Points, in no order, along strands that fork, close into loops and pass close to each other.
(in the rows, 100 means zero)
Points whose rows are less than 50.8 apart are linked; no others are. Some points are linked to none.
(261): [ 85 119 107  99  93  94 102 112 110 104 126 105  99 117 104 104 106 109
  91 102 148 110]
(466): [101 114 107  91 101  84  89  85 113  83 114 104  89 115  92 106 119 120
  99 108 132  99]
(628): [112  85  99  89  85  95  94 110  72 116 101 123 108 118 118 105 101 105
  68 107  69 100]
(644): [ 93 101 103  93 104 102 100 114  80 113  95 111  99  94 122  97 102  91
  92 100  96  94]
(465): [ 85  80 110 108  81  77 109  96  88 102 102 120 115  86 111  95  86 107
 103  94 121 100]
(178): [ 97 114  97  91 126  99  80  84  99 101  96  99  92 102 105  97  99  99
  87 100 103  92]
(508): [ 92  84  78 112  88  93 105 105  98  91  90  97 107  85  96  80  97  99
 117  88  85  91]
(196): [114 114  91  99 116 115 103 117  81 123  94 105  92 114 102  98 112  81
  94  89  64  96]
(71): [ 81  81 101 114  97 113 106 103  83 126 108 111 100  74  97  92  85  94
 119  89 122 105]
(828): [124 101  93 102  99 119 117 107  92 114  88  98 106 102 109  89 110  80
  89  86  52  98]
(1194): [124  79  82 110 111 124 101  81  95  90 106  88 105 102  94 108  85 108
 100 128  68 108]
(1139): [113 113  94  86 119 107 114  82 121  69  98  82 108 110  98  88  96  98
 108 103 101  93]
(301): [120  79  77 108  73 138 118  99  94  98  90 104 107 103  99 103  97  87
  98 110  50 107]
(929): [ 95 106 102 115 107  85  94  89 126  87  98  93  97 118 101 111  90 126
  92 134 113  95]
(405): [108  78  82  96 101  95 105  95  79  97 108 108  98 118 110 110  79  96
 113  94  80  93]
(665): [ 97 106  92 118  98 115  97 115  97 110  81  85 107  92 111 101  94  91
 126  79  92  91]
(38): [ 87 107  97 123 101 103  98 113 101 122  84  85  99  95 118  91 110  83
 106  82 104  92]
(78): [ 84 105  90  99 110 109 101 116 100 109 125  98  99  81  88  82 102 106
 110  91 133 105]
(1087): [129 103 108  82 124  97  89  71  98  97  94 108  93  99  85 114  98 115
  73 114  86  91]
(819): [110 123 105 113 118  87  78 112  83 122 107 111  92  97 103  87 101 104
  74 113 113 112]
(214): [ 80  95  95 105 110  99 109  98 105  91  89  93 104 109  95  94  93 107
 117  83 114  95]
(1094): [ 85  94 115 103  73  73  98  92  80 101  96 108 109  59 102 106 105 103
 102 103  89 105]
(722): [ 84  99 115  97  99  97  98 122 107 104 109 104 115  81 118 108  87  94
  98 102 122 106]
(1071): [121 119 126  96 124  72  83  83 114  98 101 107  94  89  86 113  92 116
  83 101 113 100]
(43): [ 75 100  99 114 109  97 120 100 118 120 113 100  95 117  90 105  90 121
 111  92 142 111]
(576): [ 97 115  83 112 109  89  88  88 111  79 107  88  88  99  82  96 100 100
 114 106 113  94]
(462): [130 107  79  82  89 145  88  98 105 103  92  95  92 131  90 108  94  84
 100 100  57  96]
(409): [ 84 116  93 100 101 108  95 113 126 102 104  72  91 105  95 122 120  95
  85 101 112  96]
(121): [ 69  99 132 103  78  89  99 105  88 115  89 117  96  73 106  90 109  86
  85 101 121 114]
(1207): [ 89 111  96 108 109 110  96 106 131 105 116  85  80  84  60 100  98 108
 106  91 135 105]
(29): [112 126 112  98 112  80  72 110 100 100  93 112  96 105  97  84 107 119
  68 119 113 103]
(60): [ 81  95  98 101  85 105 107 115 127  86  86  91 112  88 106  87 105  86
  97  87 102  98]
(741): [ 75  90 120 100  90 103 104 110  89 130  98 119 100  70 103  71 103  80
  87  91 122 120]
(777): [110  82 102 100  81 130 119 108  94 104  95 105 105 104 105 106 114  78
  82 106  45 107]
(593): [ 78  92 106 119  84  94 128 105 111  86  88  91 114  89 102 104  90  88
 136  99 101  92]
(36): [ 97 110 108 124 119  99  91 117  97 136 107 102  93  95 102  77 114 113
  78  99 126 116]
(101): [107 111 108  90 107 104  89  90 123  83 106  82 101 100 100 113 130 107
  89 129 108  91]
(270): [104 105 112  93  99  76 102  88 127  86 116  89  83 107  80 126 119 129
 103 109 122  93]
(686): [120 111 101  94 125  91  80  82  83 110  98 102  93 110  98  98 101 116
  74  99  92  92]
(1146): [ 85  92 110  89  76 101  99  98  78 121  93 119  87  94 101  99  98  79
  86  70  65 111]
(885): [107 102  99  97 113  93  92 110  83 101 114 110 104 100 120 112  92  95
  95 115  94  93]
(872): [ 98 109 115  97 117  89  93 133 102 119  96  87 103  93 119  91 129  90
  91 105 101 114]
(495): [ 96 118 108 106 115 106  99 115 117 115 120  92  89  82  81 101 112 110
  98  91 129 108]
(983): [ 94 116  99 105  90  82  95  96 115  94 121 108  86 125  86 110 114 124
  94 109 149 114]
(7): [118 114 105  88 109  98  78 106 102  83 104  94 104  91 106  98 128 108
  84 123  96  91]
(467): [109  85 107  95 101  91 103 101  88  92 108 107 119 104 122 112  87 109
 111 127 113  90]
(292): [ 86 108 123  83  82  90 105  94  70 114  85 116  93  72  92  93 109  86
  85  93  64 111]
(433): [ 88  85 110 100  85  97  92 118  64 135 102 132  95  81 111  80 100  91
  82  86 105 122]
(847): [111 115 112  93 123  86  86 102 112 110 118  96 101  85  93 103  94 106
  86  90 126 109]
(313): [ 97 102 100  98  64 104  98  99  80 111  88 112  92  85  97 104  86  61
 107  72  59 102]
(639): [ 87 113 106 106 121  82 118  95 127  98 116  98 102 124  93 105  90 118
 111 106 132 100]
(1169): [129 101 110  95 119 102 113  69 109  84  97  95 110 107  98 114  97 125
 102 119 103  90]
(510): [ 73 117  93  98  96 112  94 111 119 105 109  84  71 113  91 118 119 101
  77 100 132 112]
(435): [122 105 107  92 121  95 104  74 111  73  93  81  95 115  77 108  85 105
 145 113  93  96]
(795): [125  91  94  93 120 102 108  83 100  77  96  88  94 128  79  99  77  99
 132 108  73 102]
(618): [113 104  92  91 117 100  98  94 105  82 100  83  98 101  67 108  88 118
 136  98  99  89]
(548): [117 112  90  79 113 122  88  94 113  74  90  82 103 102  94  87  88  96
 114 102  92  93]
(300): [103 116  89  88 130 114  94  94  95 112 103  99  94  99  93  96  85  99
  94  80  91  98]
(886): [124 111  77  88  93 127  98 107 103  76  91  95 100 109  95  86  83  90
 124 106  80  99]
(1110): [ 95  97 112 112  91 104 125 100  96  93  86 101 115  87 118 106  91  85
 114 104  92  88]
(809): [103 111 107  95  95  89  89 115 103  91 113 118 114 116 111  92  95 111
  85 108 135 109]
(58): [ 99 118 124  92 114  93  80 139  94 124  96 102 112 106 110  93 119 110
  81 111 114 118]
(428): [ 83  98 100 109  88  92 110 102 103  90  92 104 111 101 129  81 120 105
  86 104 106  94]
(1046): [113  90  89  92 103 109  87 101  82 118 109 110  92 126 104 115 114  99
  70 102  68  95]
(506): [ 72  99 101 113  98 113 105 106  96 126  89  93 102  96 112  84 111  95
  98  82 135 103]
(364): [ 98  89 107  98  91  88  79 121  75 123 109 129 104  87 110  79  93  97
  85  97 128 112]
(39): [107 129 101 106 111  88  96  87 116  84 104 103  76  80  65  93 111  99
 119 104 110  88]
(799): [115  87  81 102 104 101  97  96  83 100  94  84 108 103 114  90 111 109
  95  96  76  88]
(742): [ 90 102 115 108  85  99 116  89  78 105  75 106 105  79 115  99  99  87
 106  86  80  92]
(125): [ 80  92  90 109  91 115 103 114 106 109 116  96  96  79  95  91  99  82
 120  82 135 108]
(401): [119  73  84  95  96 116 107  94  96  82  88  91 103 128  88 102  62  90
 131 110  65 112]
(1040): [ 95  85 113  94  75  79 102  98  75 108  91 121 109  80 105 106 105  99
  82 100  67 104]
(1028): [100  82  92 102 105 104  91  99  76 126 104 106  93  92 108  90  90  89
  99  64 102 108]
(159): [110  95  79 103  97 106 101 104  86  96  95  92 103  94  99  77 103  97
 104  73  79  97]
(398): [113  83 112 100  86 111 121  95  84  97  95 119 117  88 124 112  97  91
  99 118  76  93]
(457): [ 81 110  89 107 101  95  95  94 126  88 107  77  79 102  69 104 109 109
 107  93 124 104]
(333): [107 110 102  98 130  78 101  87  94  93 110 111  98 108  93 105  81 123
 110 117 113  98]
(94): [105  79  86  99  99  95 116 102  91  89 101 106 104 109  97  96  68  85
 131  92  70 102]
(1035): [ 87  89 121  99  78  79  89 118  84 108  91 127 123  94 114  95  88 105
  90  97 132 111]
(761): [ 88 113  98 102  92 100  95 111 121  87 109  86 101 109 107 129 122 112
  89 120 116  91]
(174): [117 111 126  91 108  74  85  72 116  86  93 118  80  92  85 104 103 105
  88 111 111  90]
(651): [ 81  87  92 107  84  89 111 103 128  82 120  79  95 113 103 115 109  97
 113  98 119 107]
(10): [105  87 103  89 109  90  98  92 105  76 115  93 112 114 110 115 101 117
 112 127 121  94]
(868): [124  99  92 105 113 103 102  85  93  91 100  88 116 106 109 108 104 118
  95 109  92  87]
(740): [117  89  99  95 105 120 108 103  94  97 109 109 107 101 114 109  92  87
  84 121  75 100]
(836): [ 88  89  98 120  77  75 105  96  89  99  90 115 112  91 119  85 112 112
  92  93 115  99]
(299): [ 86  99 102 100  90  87 103 102 111  84 105 112 112 120 118  87 100 117
  91 120 125  96]
(624): [ 89  93  97 113  89  91 121 106 128  79 104  84 108 106 108 105  99  91
 128 110 107  96]
(976): [ 95  86  90 109  99 104 108 102  87 116  99 103 100  83  98  94  73  92
 116  69 101 107]
(322): [111  82  84 110 100 117 103 101  92  86  92  87 107  94  99 114  86  96
 121 121  72  93]
(788): [ 92  98 100 106 105  82  79 110 112 116  97  90 109  99 114  97 121 118
  81  99 122 106]
(888): [ 73  86 117 102  74  81 116  89  91 103  91 107 113  71  93  97  89 103
 107  85 106 104]
(964): [106  84 100  94  65 111 111  93  80  98 103 125  99 100  98 106 112  83
  90  96  46  94]
(773): [ 81  89 101 102  81  91 104 112 122  93 116  89 107 104 115 119 115 104
  90  98 122 107]
(44): [ 89  86  93  88 107 105  90 102  87 115 101  91 102  87 108  79 105  94
  89  64 113 106]
(176): [112 109 111  92 121  99 107  80 133  79 102  83 105 106  91 104 102 119
 104 100 110  93]
(146): [ 73 105 106 118 110 114  88 111 103 134 100  94  89  96 102  89 110 102
  87 102 137 109]
(864): [ 85 112  89  91  98 108 103  92 137  69  93  79  95 117  78 103 111 109
 117  94 115  94]
(1016): [ 95 105 114 103 108  73 107  75 122  77  97  98  73 110  67 107 112 119
 122 114 114  91]
(887): [ 62  90  95 113  86 105 116 102 106 114 105  99  95 107 100  90 103 113
 102  86 143 107]
(1182): [101 103 102  88  74 107  97 108  91 103  72  97 100  78 101  91  97  64
 115  77  70 105]
(379): [ 92  99 102  99  92 104 110 103  63 120  89 117 106  96 117 110  99  96
 101  88  82  90]
(163): [131  84  81  94 118 109 105  71 100  86 101  94  96 120  78 113  85 110
 101 114  69 101]
(170): [126 108  74  89  97 128  94 102  89  90 100  98  93 114  83 107  93  89
 116  98  70  91]
(565): [112 109 108  86 120  94  77 115 102 105 100  84 108  96 113  92 127  98
  81 107  89 101]
(144): [122 124  88  86 110 121  89 108  87 105  95  92  86 107  92 100  94  84
 105  84  74  96]
(775): [126  95  90  88 103 131  98  88  98 108 105 103  92 123  93 111 108  86
  80 101  57  95]
(706): [105 109 107 113 110  86 102  71 132  77  92  98  84 111  87 110 100 119
 107 136 115  91]
(213): [106 101 108  97  78 116 116 112 106 101  74  91 116  83 107  81  83  78
 110  79  69  98]
(385): [101  89  92 104  90 101 112 101  69 111 111 127  95 106 107 118  90  92
 112  81  72  93]
(553): [104 100  88 115  93 107 105 107 129  83  89  80 114  99 112  92  91  87
 112 103  99  95]
(1012): [106  74  85  92  96 115 110  84  89  94 113 118  97 136  99 117  83  88
 104 108  68  98]

A piece is two or more points that can be reached from each other along the links. Count, over all rows, the pieces, the separate loops (a circle has one, a figure eight two, a Y none), the forks (points with three links) and the tips (points with one).
pieces => 5
loops => 1
forks => 14
tips => 22

A tip is a point with one link. Name the tips that can be reached along the links from each point below, in the order of the rows.
(146) => (665), (29), (639)
(548) => (628), (508), (301), (1087), (964)
(1094) => (929), (121), (213)
(847) => (39), (174), (44), (864)

Name the points in between on the shortest way along the links from the first point to the second, in order.
(741); (1016) => (433), (364), (1035), (465), (836), (428), (299), (809), (261), (983), (466), (270)
(576); (44) => (457), (1207), (495), (78), (125), (71), (976), (1028)
(170); (159) => (886), (548), (1139), (176), (1169), (868), (799)
(651); (401) => (624), (593), (1110), (742), (379), (385), (405), (94)
